Points, in no order, along strands that fork, close into loops and pass close to each other.
Points whose rows are less than 81.5 apart are linked; no others are. Some points are linked to none.
Q_351: [  4   8  31 -14 -13  30  -8  -7  23   6  44  14  29  10  21  -5  18  28
  -3  -7  30  10  19   1  11   6  -8  12]
Q_575: [ 29 -28  18  12  12  16 -11   5   6   4 -20   9  -3  26  12   5  23  18
  23  22  18   8  -3  -6  11  18  65  -8]
Q_531: [  4  24 -23 -10  50 -24   5  -3  -7  27 -15  10  -8  12 -48 -16   2 -59
 -26  15  -7  -3 -20  -7 -20   7 -22 -17]
Q_437: [-26 -21 -31   7 -40 -19 -31  10  -9 -11   7 -22 -23  -8 -11  45 -21   4
  -4 -17 -17   3 -15  33 -19 -11 -19  15]
Q_688: [-14   9 -28  10 -23 -36   5  -6   1  16  40  -8   2 -11 -25  10  28   4
 -23   8  -4 -22  -2  11 -20 -16  -7  -5]
Q_344: [-24 -17  21 -18 -38  -6 -14 -44  10  -1   1 -28  14 -47  49  -8  26  19
  35  -6  17 -11  15  -9  15  -6  17  47]
Q_477: [  3  -2   2 -15  28 -11   8  23  -7  11 -40   9 -29  15 -31 -19 -28 -23
 -19 -31 -40  -5 -22  -5 -20  -3  -7 -21]
Q_76: [  5 -16  16 -48  12 -22  42  -3   1   5  28  -7 -32   5 -44 -12 -22  22
   1 -40   4   7 -22   1   6  14 -22 -15]
Q_59: [-27  -1  -7   8  11  32  -8 -10 -41 -12 -43  -7  24  33  31   3 -25  -9
   8  45   6   3 -17  -3   8  -7 -14 -38]
Q_105: [ 61 -22   4   9 -30   6 -14  -4   7  10  11  17 -14 -17  17  19 -13  -9
  63  19 -19   1   8  12  27  31  24  15]
Q_604: [ 16   2  17   4 -57   8 -25 -25  -7  -4   9 -14  16 -12  26   4   6 -31
  28 -13 -24 -21  17  -9 -18  23 -26   7]
Q_99: [ 45 -13 -12  12  27   0  31  -3   9  51  28  29  -1 -16 -23 -13  30   1
   0  17 -12  13   6   4   6  43 -15   4]
Q_112: [ 27 -15  -8   2  35   9   4  15  18   7  -8  48  14 -17 -20  19   1   8
 -42  -4  15   5  33  17  19  -8  18 -14]
Q_310: [  3  30  48  13   7  29  13 -33 -13  -8  19  -9   5   6  -2 -46  25 -36
   2 -20 -26  -4  -4 -24 -21  30  -7  16]
Q_171: [  9 -12  31  18  16  12   5  14   4  12  13 -13  -4  22  -2  -5  27   3
  14  19   5   7   2 -19 -14  17  -1 -13]
Q_996: [-26  37  28 -29   8   6  20   9  21 -13  28  -6  -4   3  25 -17 -26  33
   1 -35  36  28  -4   7   4   1   2  17]
Q_564: [ 17 -27 -23  16 -50   8 -55 -42 -18  14 -12 -22  -5 -12  18  24  30 -32
  25  -4 -23 -17   9 -10  -1   1  13  39]
Q_658: [-25 -11 -62 -25  38  -3  14   0 -18   2 -24  12  -7  26  -5 -20 -32   3
 -17  25 -15  22 -21  12  26 -35  -7  -7]
Q_317: [-28  39 -21 -10 -56 -12 -16 -22 -11 -16  14 -22  -3 -21  18  -3 -36 -16
   2 -40 -28 -12  -6  13  -5  -1 -10  35]
Q_247: [ -7  29  -3   2 -45  13  -6 -24  10  13  15  -6  35  -3  25 -18  36   5
 -23   1   2 -18   7 -20  -5  -5  22  37]
Q_523: [  9   3 -28  -1  12   9 -12  14  12  18  11  -1  17  22  -5  15  26   5
   0  47  36 -16  14 -19   3 -24   3 -18]
Q_261: [ 15 -20  41   1  -7  39   6 -15  -7 -24 -36  -8   8 -11  28 -21  18  17
   6  -1 -17   7  11   7  -2  22  51   1]
Q_483: [ 13  18 -14  29  39  23  -3   3  -9   8 -47  -7  -2   7 -11  -6  -2 -38
 -29  21 -17 -10   4 -35 -16  -7  36 -21]
Q_961: [ -9  20 -24 -31 -29 -12  -3  20  10  14  27  15  11  18 -11   5   1  12
 -31 -19  15  -6 -25   8 -17  -2 -16  11]
Q_654: [  4  -7 -20  -9  40 -32  31   2  -2  -9  18  21   3 -10 -26  15   7   7
  -1  22  10  -4   6   6   0 -32  -4 -31]
Q_280: [  5  55 -18 -16 -13  -6  12 -25  20   8  45 -16  12 -35  27 -16   3  19
  -5  -4  17 -10  29  23  14 -16  -6  17]
Q_326: [-19 -40  -4  20 -20 -13 -44  -1  10  18   5 -35   4   6  13  39  30  16
  18  17  23  -8   9  -9  -2  -9 -13  10]
Q_945: [-38 -19  14   1 -41  16 -13 -10  -5 -37 -22 -21  24 -29  38  -9  24  19
   6 -12   9  -2   8  13 -19  16  13  29]
Q_765: [  4   6  10  14  22  28  -8  12 -26  -1 -50  -9  18  33  18   6  -9 -19
   1  25   5  -2  -9 -16  -9  16 -12 -39]
Q_364: [  3 -10 -22  23 -48  26 -14  13  11 -31 -38 -10  22  -6  17  35  19  15
 -10  16  25   6   7   8   2  -8  34  40]
Q_673: [-22  10  48 -31  31  23  10  14  15 -27 -23  17  26   7  12 -12  -2   2
  -4  -6  25  26  -4 -17 -25  -4   9   2]
Q_203: [  5   7 -23  22 -67  32 -17 -11   3 -19 -22 -12  22 -15  21  20  14   4
 -19  14  -2   0  11  13   4  -8  33  51]
Q_545: [  0 -20  -3 -35  14  -5 -12  42  -6 -26   3  25  -9  32 -13  17 -34  18
   4 -15   6   8  -6  -7  20  -1 -23 -25]
Q_832: [-28  50   9  -8   3   2  19  -7   8   2  27  -5  -2 -10 -10 -15   4  -3
 -28 -12  -1  -1  -3  -3 -26 -13  17  12]
Q_273: [ 64   2  19  12   6  29  12 -18  14  29 -11  24 -17 -27  23 -22 -18   2
  22  -3 -22   0  16   9  30   8  47   8]
Q_292: [-24  -2   2  15 -18   0   6  17   8 -46   8  -4 -20 -42   2  42 -33  23
   3 -19  17  24  11  45  33 -14   6  25]
Q_639: [ -2  14  21  -5 -37  25 -13 -13   6 -38   7 -10  22 -17  50  11 -24  20
  18 -19   7  11  27  27  16   8 -10  20]
Q_519: [ 27  44 -13 -35 -25   2   9 -19  -9   9  26  12   2 -10   7  -9 -23 -10
 -17 -30 -23  -3   1  37  -1  15 -27  -7]
Q_33: [-13  30 -43 -30 -25 -12  30  28  19   8  14  26   7   7   5  10 -13   0
 -37 -17  34  -3 -13  11 -12 -11   4  28]
Q_549: [ -5 -13 -47 -38  31 -38  24  -6 -13 -14  14  29   5  20 -22  11  -9  13
   8  12  12  14  -7   2  24 -32 -23 -23]
Q_615: [  8   8 -10  10 -34  18   6 -13  19  -9   5 -23 -13 -48  -1  20   3  18
   8  17   9   7  20  33  39 -27  43  36]
Q_239: [ 13   6  19  22  31  13  25  -6   9  28   0   1 -20 -20 -19 -25  14 -15
 -17   6 -29   0  12 -18 -13   1  41  -3]
Q_106: [ -9 -11  36 -14  10 -29  25   6   3  -3  55  -8 -33  -1 -32 -11 -11  20
  22 -22   8   9 -23   6  -7   5 -23 -27]
Q_714: [-10  19 -30  30   0 -25  10  -7 -13  12  34 -16 -10  -4 -37   1  36 -21
 -20   8 -22 -29   2  -3 -24   0   5 -10]
Q_855: [ -4  -1  25  -8  45  24 -13   4 -21   2 -56   7   3  42  13 -23 -25 -32
  12  13   4  16 -24 -14  -1   8 -35 -29]
Q_789: [ -6  -7  17  11  25 -22  18  26 -16  -7 -25  -4 -38   6 -20 -11 -33  -5
   2 -22 -42  -6 -21  -1 -17 -11  -3 -30]
Q_15: [ -8  -7  -5 -34   5  -9   7  34   1 -26  14  38  -7   9 -12  26 -34  29
 -12 -29  15   7   4   9  26   2  -4  -7]
Q_825: [ 45  35  13 -12 -24  37   2 -24   6  -3  -8 -13   7 -21  33  -5 -11  -4
   8   3 -14 -10  36  12  15   2  28  11]
Q_475: [ -4   6  -8   0  17  15  10  39  11 -44  -4  40  14 -11  15  20 -20  12
  -7  18  36  14  22  -6  21 -34  22  12]
Q_623: [-12 -10   6 -25  52  13 -19  22   9 -20 -21  42  16  21   8 -16 -31  -5
   1   6  11  31   1 -16  21 -29  -9 -11]
Q_898: [-13 -21 -47 -29  24 -27  24  17 -14 -31  -7  17 -11   8 -10   1 -36  18
   9  10  -9   9 -10   5  27 -37 -11 -13]
Q_467: [-47   2   8  -7 -35  -3 -14  10 -11 -29 -20  -7  35 -10  37 -29  34   5
 -17 -25  16 -10 -17  -4 -29  25  -3  21]
Q_514: [ 41  24   0 -17 -19  25  -1  -6  -7   6  15  25  17  -3  14   0 -24 -14
 -29 -21 -33   2   9  40   0  17 -18  -8]
Q_749: [ 39  -2  33 -21 -24  31  -3 -23   6  20  15  16  16  15  31 -28  36  -4
  40   5   7  -1   6  -9   5  34  16   8]
Q_248: [-27 -13  22  36  -8  -3  -7 -13 -12 -22  -8 -45 -17  -7  -5   3  19  -9
  21   6 -26  -4   9 -15 -26   2  27   2]
Q_725: [ 16   4 -17  33  22  12   1   6 -10  -4 -41 -20 -14  -1  -4   7  -3 -11
  -7  43 -13 -15   4 -23  -3 -20  38 -26]
Q_563: [ 11  42  16  -4 -32  30  -4 -17  -3 -36 -12 -18  16 -21  45  -2 -26   4
  -2 -17 -18   3  21  26   2   3   4  19]
Q_484: [ -2  -9   7  33  -3  20 -15  11 -27  -9 -48 -30   8  28  17  22   8 -11
   3  23   0  -9   3  -8 -13  31   3 -30]
Q_609: [ 47 -19  18  38  16  36   7  15   5  33  -7  25  -3 -11  12 -27  -9  10
  15  -8 -40  12   5  -8   6  40 -11   6]
Q_152: [-44   4 -18  19   7 -10  -4  -7 -17 -34 -28 -36   5  -5  15  -1   5  -4
  32  49   8  -7   2 -28 -14 -44  12   0]
Q_12: [ 30 -43  -2  50   9  -1 -11  36 -12  -1   0  15 -12  -2  -5  31 -13  15
   1  -1 -14   1  17  25  24  27 -15 -28]
Q_937: [ 18 -39   4  25  16 -27   2  25 -19 -17  -8  44 -18  -6 -20  28 -21  25
  -8 -37  -9  -1  16  29  31   8 -12 -28]
Q_166: [ 19 -25  13  19  68  -9  30  12  28  38 -10  29 -13 -26 -32 -21   9  -2
  11   4   7   3  19 -14   1  -3   8 -17]
Q_500: [-12  30  17  13  26  10  19  -5   2   0   6  -9  -6 -12 -24 -15   8 -20
 -30  -3 -26  -5   4 -17 -27 -16  36  -2]
Q_995: [ 23   5  13   0 -11  32 -15  18  -3  -2  -4  22  16  19  10   8 -18  -2
 -39 -19 -25  15  -4  29 -10  15  -5  -4]
Q_331: [-26  -8  -2  23  -3  -8  -7  -5  -2 -23 -25 -43 -13 -11  -6  19  18   0
  24  34   5 -11  12 -26 -19 -31  38   6]
Q_648: [  4 -19 -19 -27  27 -11  -9  27 -17  -4   8  14 -15  44 -12  10 -28   2
  18   5  15   2 -17  -3  31   5 -46 -44]
Q_232: [ 22 -25  14  18 -46  16 -31  -7 -11  -4   9 -13  17  15  31   2  17 -12
  30   3 -22   1  11   2 -12  42 -37   1]
Q_991: [-18  11   4  25  28  17  15 -17 -28  16 -24 -30  -5  23   2 -14  16 -34
  31  49  10 -21  -7 -49  -1   9   8 -30]
Q_522: [-10  11  56  24  -1  12  12 -12 -13 -26 -13 -19 -17 -22  17 -22 -25   1
   4 -24 -48   7   5  11 -11   2  18  -8]
Q_56: [ 20  -4   0 -19  14 -20   2  12  -4  26  35   7 -25  34 -39  -8  10  -7
  -6  -8  21   0 -40   5 -15  31 -58  -9]
Q_943: [ 29  -4  -2  11   3  40 -22  32   8  -8 -23  27  26  19   8  28 -10   8
 -46  -1   0  12   8  16  -4   5  13  -6]
Q_413: [-18  19 -28 -60  26 -16  18  -1  12   4  -1  10  -9  10 -40 -32 -12 -29
 -13  11   5   8 -25 -21 -15 -23 -17   8]
Q_579: [  1 -16 -53 -41  11 -22  48  15  -6 -30 -26  34  -2   2 -17  16 -39  16
 -13 -13  -3   6   0   3  29 -28  -1   9]
Q_458: [-18  19  18  10 -34 -26 -15 -40   8  16  53 -26  15 -24   9 -26  28 -14
  -3 -13 -12 -28  -6 -34  -1  -9 -20  21]
Q_512: [-25 -53   5  14  -9   2 -31  -9 -22   7 -35 -48 -15   5  18  21  36   3
  46  17  23 -10   5  -4  -9  32   9 -10]
Q_719: [  1  51  -4 -12 -30  13   2 -26  20  23  38  -8  24 -18  29 -20  17   9
 -16   1  11 -12  18  -1   1 -11   1  28]
Q_499: [ 30 -33  20  20 -32  21 -25  10  -2  -9  25   7  14  14  27  14  -5   2
  26   0 -18  13  18  14   8  38 -32  -6]
Q_256: [-10  29  11  -4  20  -8 -16  -2   3  24  14  -9   8  30 -14 -16  39 -20
  -9  29  41 -18 -16 -41 -26 -14 -30  -2]
Q_999: [-20 -28 -13  36 -29  -8 -46 -40 -19  13   0 -43  -1  -2  11   9  41 -29
  13  -6 -27 -22   6 -24  -6  11   2  25]
Q_798: [-44 -15  20   2 -33 -20 -22 -39   0  -2  12 -32  16 -43  40  -2  20   4
   7 -19   0  -6   0 -20  -9  -9 -12  43]
Q_88: [ -7  12   9 -11  40 -37  29  -1  -2  10  33  -4 -27  -1 -43 -19  16 -17
   7  14  10  -6 -21 -16 -28 -15 -23 -24]
Q_661: [ 28 -20  -8  10  35 -12  19  14   5  10  11  29   3  -4 -24  23  14   9
 -18   4   8   1  20  14  10   0  -1 -29]
Q_90: [ -1  18 -35 -45  37 -28   6 -12  -6  20  -7  10  -8  27 -48 -18   2 -43
 -18  25   9   3 -23  -4 -12  -6 -33 -15]
Q_501: [  2 -15 -38  25 -42 -16 -10 -32  -9   5  27 -22 -17 -43 -21  28  17 -13
  -4   6 -28 -15  19  31  -7 -15  -9  18]
Q_790: [ 18 -15  -8 -28  34 -23   3  19  -8  13  21  16 -22  38 -32   1  -4  -9
  13   0  30   2 -30  -3   6  17 -58 -30]
Q_777: [  9 -26  -8 -27  47 -28   0   6  25  17 -35  50   3  14 -40 -26 -22 -26
  -1 -17   8  14   0   8  20  -2 -31 -22]
Q_42: [  1   3  24 -50  24  -5  32  -4  13  17   5   1 -28  -5 -30 -23 -31  10
 -18 -50  -8  13 -14  16   7  12 -12  -9]
Q_481: [  2 -37  11  18  -3  21 -13   9 -22  10 -40 -27   5  31  25  17  25   7
  37  28  25  -9  -1  -6   6  54  11 -30]
Q_950: [ 13   6 -58   7  29 -14   6   8 -31  -4 -44  14   0   2 -12  17 -24 -13
 -26  24 -19 -13 -10  20   2 -30  -5 -34]
Q_488: [-11   5 -46  43  -1 -21  -6  -2 -19   2   0 -37 -18  -8 -34  29  16 -25
 -13  27 -18 -31  11   4 -14  -9  14 -18]
Q_632: [-12  26  26   9   7   1 -10 -16   6  18  23 -12  11  23 -16 -28  58 -18
 -20   6  20 -19 -11 -41 -26   1  -7  15]
Q_81: [-23  10   5 -28  18  -1  -2  20   6 -20  11  11  11  31   5  -9  -6   7
  18  12  30  12 -20 -27 -14 -27 -24  -5]
Q_330: [ -5   9 -10  -1  -1  -2 -23  11  16  28  11  -3  33  33   7   6  44  10
  -7  32  48 -17  -4 -32  -6 -16 -21  -2]
Q_401: [ -1 -16  17   3  13 -22   8  13 -11 -25  20  40 -15 -19 -16  29 -16  35
 -13 -28  11   7  26  24  40   4   0 -21]
Q_260: [-48  43   4 -12 -20 -14  13   6   3 -12  14 -12  -3   8  -6 -16  -5  -1
 -12 -27   2  -9 -28 -23 -28 -13  10  22]
Q_189: [ 15  -5  26 -15  17  44  -3   0  33   6 -26  18  31  10   8  -4  20   6
 -19  13  23  21  17 -13  -4  10  52  11]
Q_450: [-35  -8  -4  11  -7 -31 -25  11   5   6  14 -30   5  10   3  19  11   6
  21  22  26 -15  -8 -20 -15 -23 -28 -14]
Q_538: [-24  47  27 -25 -19  12   8 -17   9 -13  14 -12  23  -2  53 -34  -1  23
   4 -35  32  19  -3   4  -6  11 -10  28]
Q_315: [  5  20   0   9  49  -7  -1  16 -10  25 -26   5 -17  15 -35 -20 -11 -51
 -23  -5 -21  -1 -23 -12 -21  16 -17 -16]
Q_190: [-35  13  -8  19 -33 -18  -7 -17   9   4   5 -19  35 -19  24  -8  43  -4
 -30   2   5 -26  -5 -37   0  -8  29  50]
Q_638: [  0   8  16 -48  13  12  -5  24  20   5 -12  20   0  30 -23  -5 -22  -7
 -27 -19   5  16 -20   0 -10   9 -16   1]
Q_850: [  1 -17 -15  11 -25 -33  -7  -7  14  28  61  -8   1  -6 -15   9  36  14
  -2   9  11 -15   4  13  -4  -4 -28 -12]
Q_842: [ 38 -25   5  15  25  36 -13  11   5  -1 -63   7   6  24  19  11   3  10
  -1  23  16   2   4 -21  12   9  47 -22]
Q_257: [  0   2  -2  15  -3  -7   6  17  -2 -16   1  -9 -10 -14 -13  21  -9   8
 -19   6 -20  -5   0  23 -14 -16  11 -11]
Q_727: [  0  18 -21 -46 -13 -19  25 -15  -1  22  24   9  -7  15 -40  -2   4   2
 -37 -29  -5   2 -23  19 -16  13 -20   1]
Q_757: [ 40 -24  -1  34  20  39 -23  30   3  -5 -51  15  10  16  13  22 -11  10
 -21   8   2   2  15  -4  11   1  20 -26]
Q_416: [-11  26 -18   0  31  16  -4  -9 -24  27  -5  -4   2  32  -8 -10  -5 -40
  -3  44  12  -5 -18 -17  -2  -8 -32 -35]
Q_45: [-46   6 -14  -7 -15 -44 -27   7  -9   3   2 -32   0  21   6   5  -2  -2
  19  10  22 -18 -37 -33 -12 -24 -38  -9]
Q_605: [-28  26 -52  11 -32 -23 -14  24 -11 -15 -11 -14   4  10  -8  24  -8 -13
 -24   6  -6 -23 -17  -1 -25 -20   4  14]
Q_768: [  7   5 -19 -20  35  -3  10  17  14  -9 -14  65  22 -22 -16  22 -18   8
 -41 -11  29  14  27  16  23 -16  14  -1]
Q_89: [  5  16  -7   8  44  20 -10   5   8   3 -57  12  14  -5  -8 -17 -15 -34
 -35  17 -12   7   7 -22 -23 -27  25 -14]
Q_686: [-35  -3 -23 -34   8  -4   4  10 -10 -19   2 -11  -8  44   7 -27 -24  10
  29  21  14  17 -33 -32   6 -31 -28  -1]
Q_974: [-29  -1   8  18   5   2  -2 -13 -23   5 -21 -37   4  23  11   0  18 -17
  38  44  23 -22  -4 -31  -6   3 -17 -36]
Q_294: [ 17  -1 -19  16  15   9  10  19   3 -12 -22   1  -1 -16 -13  18  -3   6
 -23  30  -4 -11  11   1  -6 -30  29 -11]
Q_398: [-16  -8   3 -18  54  19 -26   5   1  10 -33  23  11  41   3 -30 -34 -21
  -2  21   7  33 -15  -2  26 -19 -26 -19]
Q_730: [-24  -5 -40 -34 -30 -26 -11  21  -7  -2   1 -34 -16  32 -19   1 -19   4
  10  -1   6 -19 -32 -31  -6 -11 -41  -5]
Q_610: [  2 -20  16   2   2 -33  26 -14   1   4  73   8 -16 -12 -22   4   5  25
  18 -17  10   8   4  22  11  18 -28 -25]
Q_222: [ -5  20 -31 -37  20  -4  24  24  22  -5   5  50  20  -8  -9  18 -20  -2
 -33  -2  33  15   5  14   3 -16   8  15]
Q_863: [ -6 -31  13  -7 -41  16 -24 -35  15  -3   3 -15   2 -29  30  23  18  22
  44  -1  20   6  21  13  29 -18  24  49]
Q_822: [  0  13  -3  36  30   1  13  -3 -17  31 -14 -25 -26  18 -13 -11  25 -18
  31  35  -5 -16 -15 -46  -3  28  49 -10]
Q_513: [ -5  25  22 -37 -10  30  -1  17   8  -2 -15  14   8  19   5  -5 -27   1
 -37 -33 -13  24 -17  12 -14  13   4  18]
Q_322: [ 17  -5 -28  13 -39  -1   2 -22  -5 -17  11 -10  -8 -49 -14  34  -7  -1
  -8   3 -23   0  18  58  16 -13  -6  15]
Q_22: [-11  13  16  32  12  -9  -4  21 -29  14   1 -24 -25  35 -10   2  -1 -22
  16  10  -5  -9 -33 -18 -19  43 -46 -20]
Q_36: [-44   1 -36  11 -47 -36 -33   4  -6  -1  10 -21  -4  -5  -2  26  -7  -7
 -20 -20 -14 -13 -21   0 -23 -15 -12  32]
Q_298: [-45 -39  -5  26  -5 -13 -37 -29 -24  11 -25 -56  -8  -4  15  16  51 -13
  21   2   5 -25   1 -30 -10  13  11   9]
Q_928: [-49  26   5   4 -27  -6   3   7 -10 -32 -17  -8  24   6  17 -13  18  -4
 -16 -22   5  -8 -19 -21 -33   1  16  25]
Q_230: [  8 -25  36   8   1  41  -3  10 -11 -37 -54  -3  22  -1  25  -5  10  22
 -12  -4 -10   8   8   8 -14  22  33  -8]
Q_913: [ -4   4  36  24   6  -5  17   5 -16  -7  -9  -5 -35 -13  -8 -21 -33  -5
  -9 -37 -59  -1 -13  13 -16   3   7 -16]
Q_854: [-31 -13 -28 -25 -40 -22 -10  35   9 -17   3 -17  -6  20  -3  18 -27  18
  12 -17  14  -4 -25 -14 -12 -11 -22  14]
Q_406: [-11  27 -67  -8  -4 -16  -4  16 -32  -4 -20  -4   0  23 -18  22 -16 -20
 -24  21 -13 -20 -17   8 -12 -15  -8 -20]
Q_34: [  1  60 -24 -29 -42 -11  -3 -18  -8 -11  21 -19  -1 -19  21  -9 -36  -9
  -4 -35 -23 -15   2  23  -2   4 -16  13]
Q_246: [  9  -3  11  32   3  -5   8 -11  -6  21   7 -17 -27  11  -3 -20  34  -7
  37  26 -18  -2  -8 -25  -8  19  58   7]
Q_650: [ -6  31  34   4 -14  -1   2 -33   8  24  54 -12   1  -4  -8 -39  38 -10
  -5  -6   7 -17  -5 -27 -13  -3 -17  14]
Q_917: [-18 -11  41  31 -18   8  -3 -27 -23 -37  -8 -36 -14 -21  13  -5 -10 -17
  23 -19 -54   4   9   5 -21  11  10   3]
Q_741: [-22  -4  35  -4 -29  21  -4   8   0 -44  -8   0  26   0  39   7  -8  32
   7 -22  12  18   8  22  -5  15   4  15]
Q_939: [  1  26  -5  -9   0   0  18 -14   7 -10  38  -6  -1 -32  10   5 -13  29
  -8 -12   5   4  23  44  22  -6   1   3]
Q_856: [ 13 -23  -2 -20  37 -44  28 -14  26  28 -43  47   5  14 -53 -11 -16 -18
  -2 -38   2  12   3   9   8   0 -23 -13]
Q_389: [ -9  -6   8  -8  36  14 -10  30   0 -43  -6  39  16   7  17   6 -22  13
  10  16  26  21  18 -23  23 -28   3  -8]
Q_736: [-17   4  35 -19   4   8 -11  18  21  -7  31  19  26  25   4   1  19  23
   2  -7  52  10  -7 -21  -8  -7 -22   2]
Q_49: [ 54 -11 -12   0  -6   0  29 -11   8  36  53  27   2 -20  -6  -5  20   2
  18  12 -10  -2  20  14  19  32 -17   0]
Q_637: [ 24 -31  49  11  25  24   9   8   9  13  -5   8  -4  17  15 -15  27  19
  32   8   7  20   3 -19  10  31  33  -2]
Q_932: [ 31 -10 -18   4 -30  -9   2 -16   8  30  62  10  11  -7  -5   1  31   4
   1   9   1 -15  18  20   7  14 -31  -6]
Q_671: [ -4 -10  12   3 -31  18  -7 -20  20 -15  -3 -19 -11 -28  11  19  13  26
  34  11  21  15  11  20  36 -21  58  44]
Q_305: [  8  13  12  -8  31  28  -6   8  37  11 -37  19  28 -10  -8  -8  -6 -20
 -39  17   8  16  17 -16 -20 -13  37   3]
Q_47: [ 25 -14  27  24  28  16  12  13  12  31  -2  33  -8 -15  -5 -23 -12  -3
 -11 -28 -24  14   4  18  -2  24 -19  -7]
Q_837: [-11  -4   3   2 -24 -14  -2   8  -3 -15  22 -10 -17  -3 -10  15 -22  12
  -5 -14 -24   1  -8  30 -12  -1  -6  -8]
Q_422: [-13  38  16 -42  20  -7  28  -8   9  -1  21 -18 -24 -13   1 -28 -36  25
  -9 -41  -1  20  -9  22   8   1   0   3]
Q_52: [ 22  -2  -6  27  38 -10  19  19  -8  42  16   5 -15   1 -24  -9  22  -9
  -7  19  -9   4 -14  -3 -12  43 -33 -11]
Q_594: [  1 -12 -43  37 -27 -10 -18 -21  -7  11  11 -38 -27 -23 -31  23  29 -16
  -4  24 -23 -21   8  10  -2 -13  32  16]
Q_542: [ -6  -3 -35 -37 -15 -13  46  29   4 -27  -9  13 -12  -5 -10  28 -43  24
 -21 -31   9   2  -4  20  22  -2   5  17]
Q_801: [ -3 -23  14   3   6 -32  10   7  -2 -18  56  25 -12 -11 -20  28   3  29
   7 -13  19   6  24  20  27  10 -13 -28]
Q_902: [  7   4  15  26   3   0  -1  16 -11  13  17 -13 -14  23  -9  -1  11  -9
  -3   6 -14   1 -15  -1 -22  24 -23 -18]
Q_834: [-26  -3 -35 -40 -17  -1   0  11 -13 -11  -5 -36 -14  44  -7 -26 -25   6
  17   9  11  -8 -33 -47  -2 -17 -52   1]
Q_140: [ 70 -12  11  30  -9  17  -8  -7   5  16 -12  36 -17 -14  24  -7 -15   6
  39   9 -22   7 -12  13  31  17  53  11]
Q_921: [-38   5  -5 -15 -63  -4 -15 -11  -8 -21   3 -28 -16 -10  21  10 -41   4
  10 -45 -22   9 -13  13 -11   5 -11  40]
Q_653: [ 37  -1  28 -16 -26  29  -4 -15  21  20  49  14  17  10  23 -11  20   9
  30   4  13  -4  24  -6  22  17  -5   5]
Q_272: [ -2   0  26   6  -5   0   4 -30  -2  20  11 -12  -7  16   3 -37  60  -4
  33  13  -1  -8 -10 -28  -9  15  53  12]
Q_290: [ 25   9  -9 -26 -18 -18  16 -18 -12  24  46  16 -14  18 -31 -18  11 -13
 -16 -25  -9   3 -29  22 -12  34 -48  -3]
Q_576: [ 11  -5  23  12 -17   7  13 -15  14   8  35 -19 -15 -19   6  -7   6  11
  20  12 -15  -3  23   8   6  -2  20   3]
Q_550: [ 24  18  -4  -9  14  -7  35 -31  -1   4  23  12   4 -29   0   6  -6  21
 -24 -18  -5   7  25  49  23  -2  -1  -9]
Q_755: [ 24  -3  30   9  37  18   9  -6  27  33   2  37   2 -28  -2 -28 -16  -3
 -15 -38  -4  17  31  30  18  17  -9  -7]
Q_220: [  1   0  -8  22 -23  26   5  40  13 -48 -24  15  22  -8  22  37  -8  14
 -13  13  36  13  12   8  15 -14  29  30]
Q_819: [ 31 -42  18  38 -10  12  -8  15   0  -6  24   7 -11 -10  10  15 -12   9
  23   2 -27  10  23  20  23  27 -12  -7]
Q_871: [ 22  10 -16   9 -41  23  -8 -17  11 -17   3 -19  -7 -50   7  28 -12   3
   4   8 -10   3  26  43  30 -16   9  29]
Q_347: [-45  12   9   9 -36 -37 -22 -39   3   9  40 -32   7 -43  23  -6   2  -7
  -1 -24 -12 -10 -10 -20  -5 -18 -17  36]
Q_782: [-32 -12 -15   0 -34 -23 -15  31  17 -20  22   5   4   0  10  36 -17  21
   6 -11  34   3  -7   7  -1 -15 -14  22]
Q_100: [ 13 -20  -1 -51  35  -7 -11  20  28  11 -30  31  -2  27 -37 -20 -29 -25
 -17  -9   7  15 -13  -1  15   5 -34 -10]
Q_554: [ 17  -1 -42   3  38  -5  11   8  -6 -13 -44  30   8 -19 -14   6 -19  -4
 -30  14  -8  -2   3  15   2 -48   9 -20]
Q_182: [-14  -5  20  -5 -17  25 -13  23 -15 -46 -43   1  30  20  28   7  -2  18
 -12 -16  -3  15  -9  18 -26  23   9   2]
Q_336: [ 18   6  35 -21 -28   9   1 -40  -2  17  13   0   8   0  27 -43  45 -10
  49   1   3 -16  -1 -18  -1  27  29  12]
Q_356: [-38   8   5  11  29  -7   5   2 -25 -37 -24 -24  -5   7   9 -15 -20  -5
  27  36 -16   5 -11 -22 -13 -44   6 -22]
Q_656: [-15  -9  17  17  30 -16   3  20 -23 -21 -38 -20 -25   9   2  -3 -38  -9
  21   8 -31  -2 -15 -11 -11 -28  -6 -37]
Q_633: [ 58 -25  -9  42  15  15  -9  14   5  36 -13  34 -15  -5  10 -11  -5  28
  29   8 -30   9 -10  -2  24  35  31   8]
Q_123: [-19 -32  -5  20 -30  -4 -36   5  13  -7  23 -15   5 -11   5  45   9  23
  11   2  18   3  14  12   1 -16 -14  19]
Q_598: [ 11   6  12  -1  46 -28  50 -35  15  24   5  27   4 -28 -23   8   1  16
 -24 -27   6  14  25  32  14 -10   7 -12]
Q_28: [  8 -11   1 -14  38 -35  38 -18   8  12 -23  47   3  -3 -35  19 -17  10
 -15 -47   3   8  12  18  14 -17  -1 -16]
Q_776: [ 15 -20   0   7  71 -16   8  14  14  29 -20  36   0  -3 -27 -24  -9 -23
   8   9  14  10   8  -4   7  -3 -32 -30]
Q_922: [  7 -13 -21   9 -64  10 -43 -36  -4   1 -17 -15  16 -15  23  14  31 -13
   9   6 -11 -13   7  -3   6  -6  32  45]
Q_63: [ 58  20  12  -7  -5  20   9 -20  11   0  -1 -10 -15 -37  21  -3 -19   7
  22   3 -13 -10  34  28  41  -4  34   3]
Q_350: [ 32 -14  16  24  43   9  25   2  22  48  -8  17 -27 -19 -14 -28  11   3
   7   7 -14   7   6 -14   0   7  48  -1]
Q_881: [-28  -9   5   2 -22 -30 -21  -9  10  15  -3 -26  34  -1  25 -11  61  13
 -12  16  24 -26  -9 -47  -4  -1  12  23]

A piece is two or more points that can be reached from each other along the links. Count, over all rows, the pieces, the separate loops (a circle has one, a figure eight two, a Y none), the forks (points with three links) and the tips (points with one).
pieces | 6
loops | 5
forks | 12
tips | 14

How many points has the smallest loop of links through each point below? Write - if it is on no loop.
Q_999 | 16
Q_33 | 18
Q_837 | 9
Q_656 | 9
Q_123 | 7
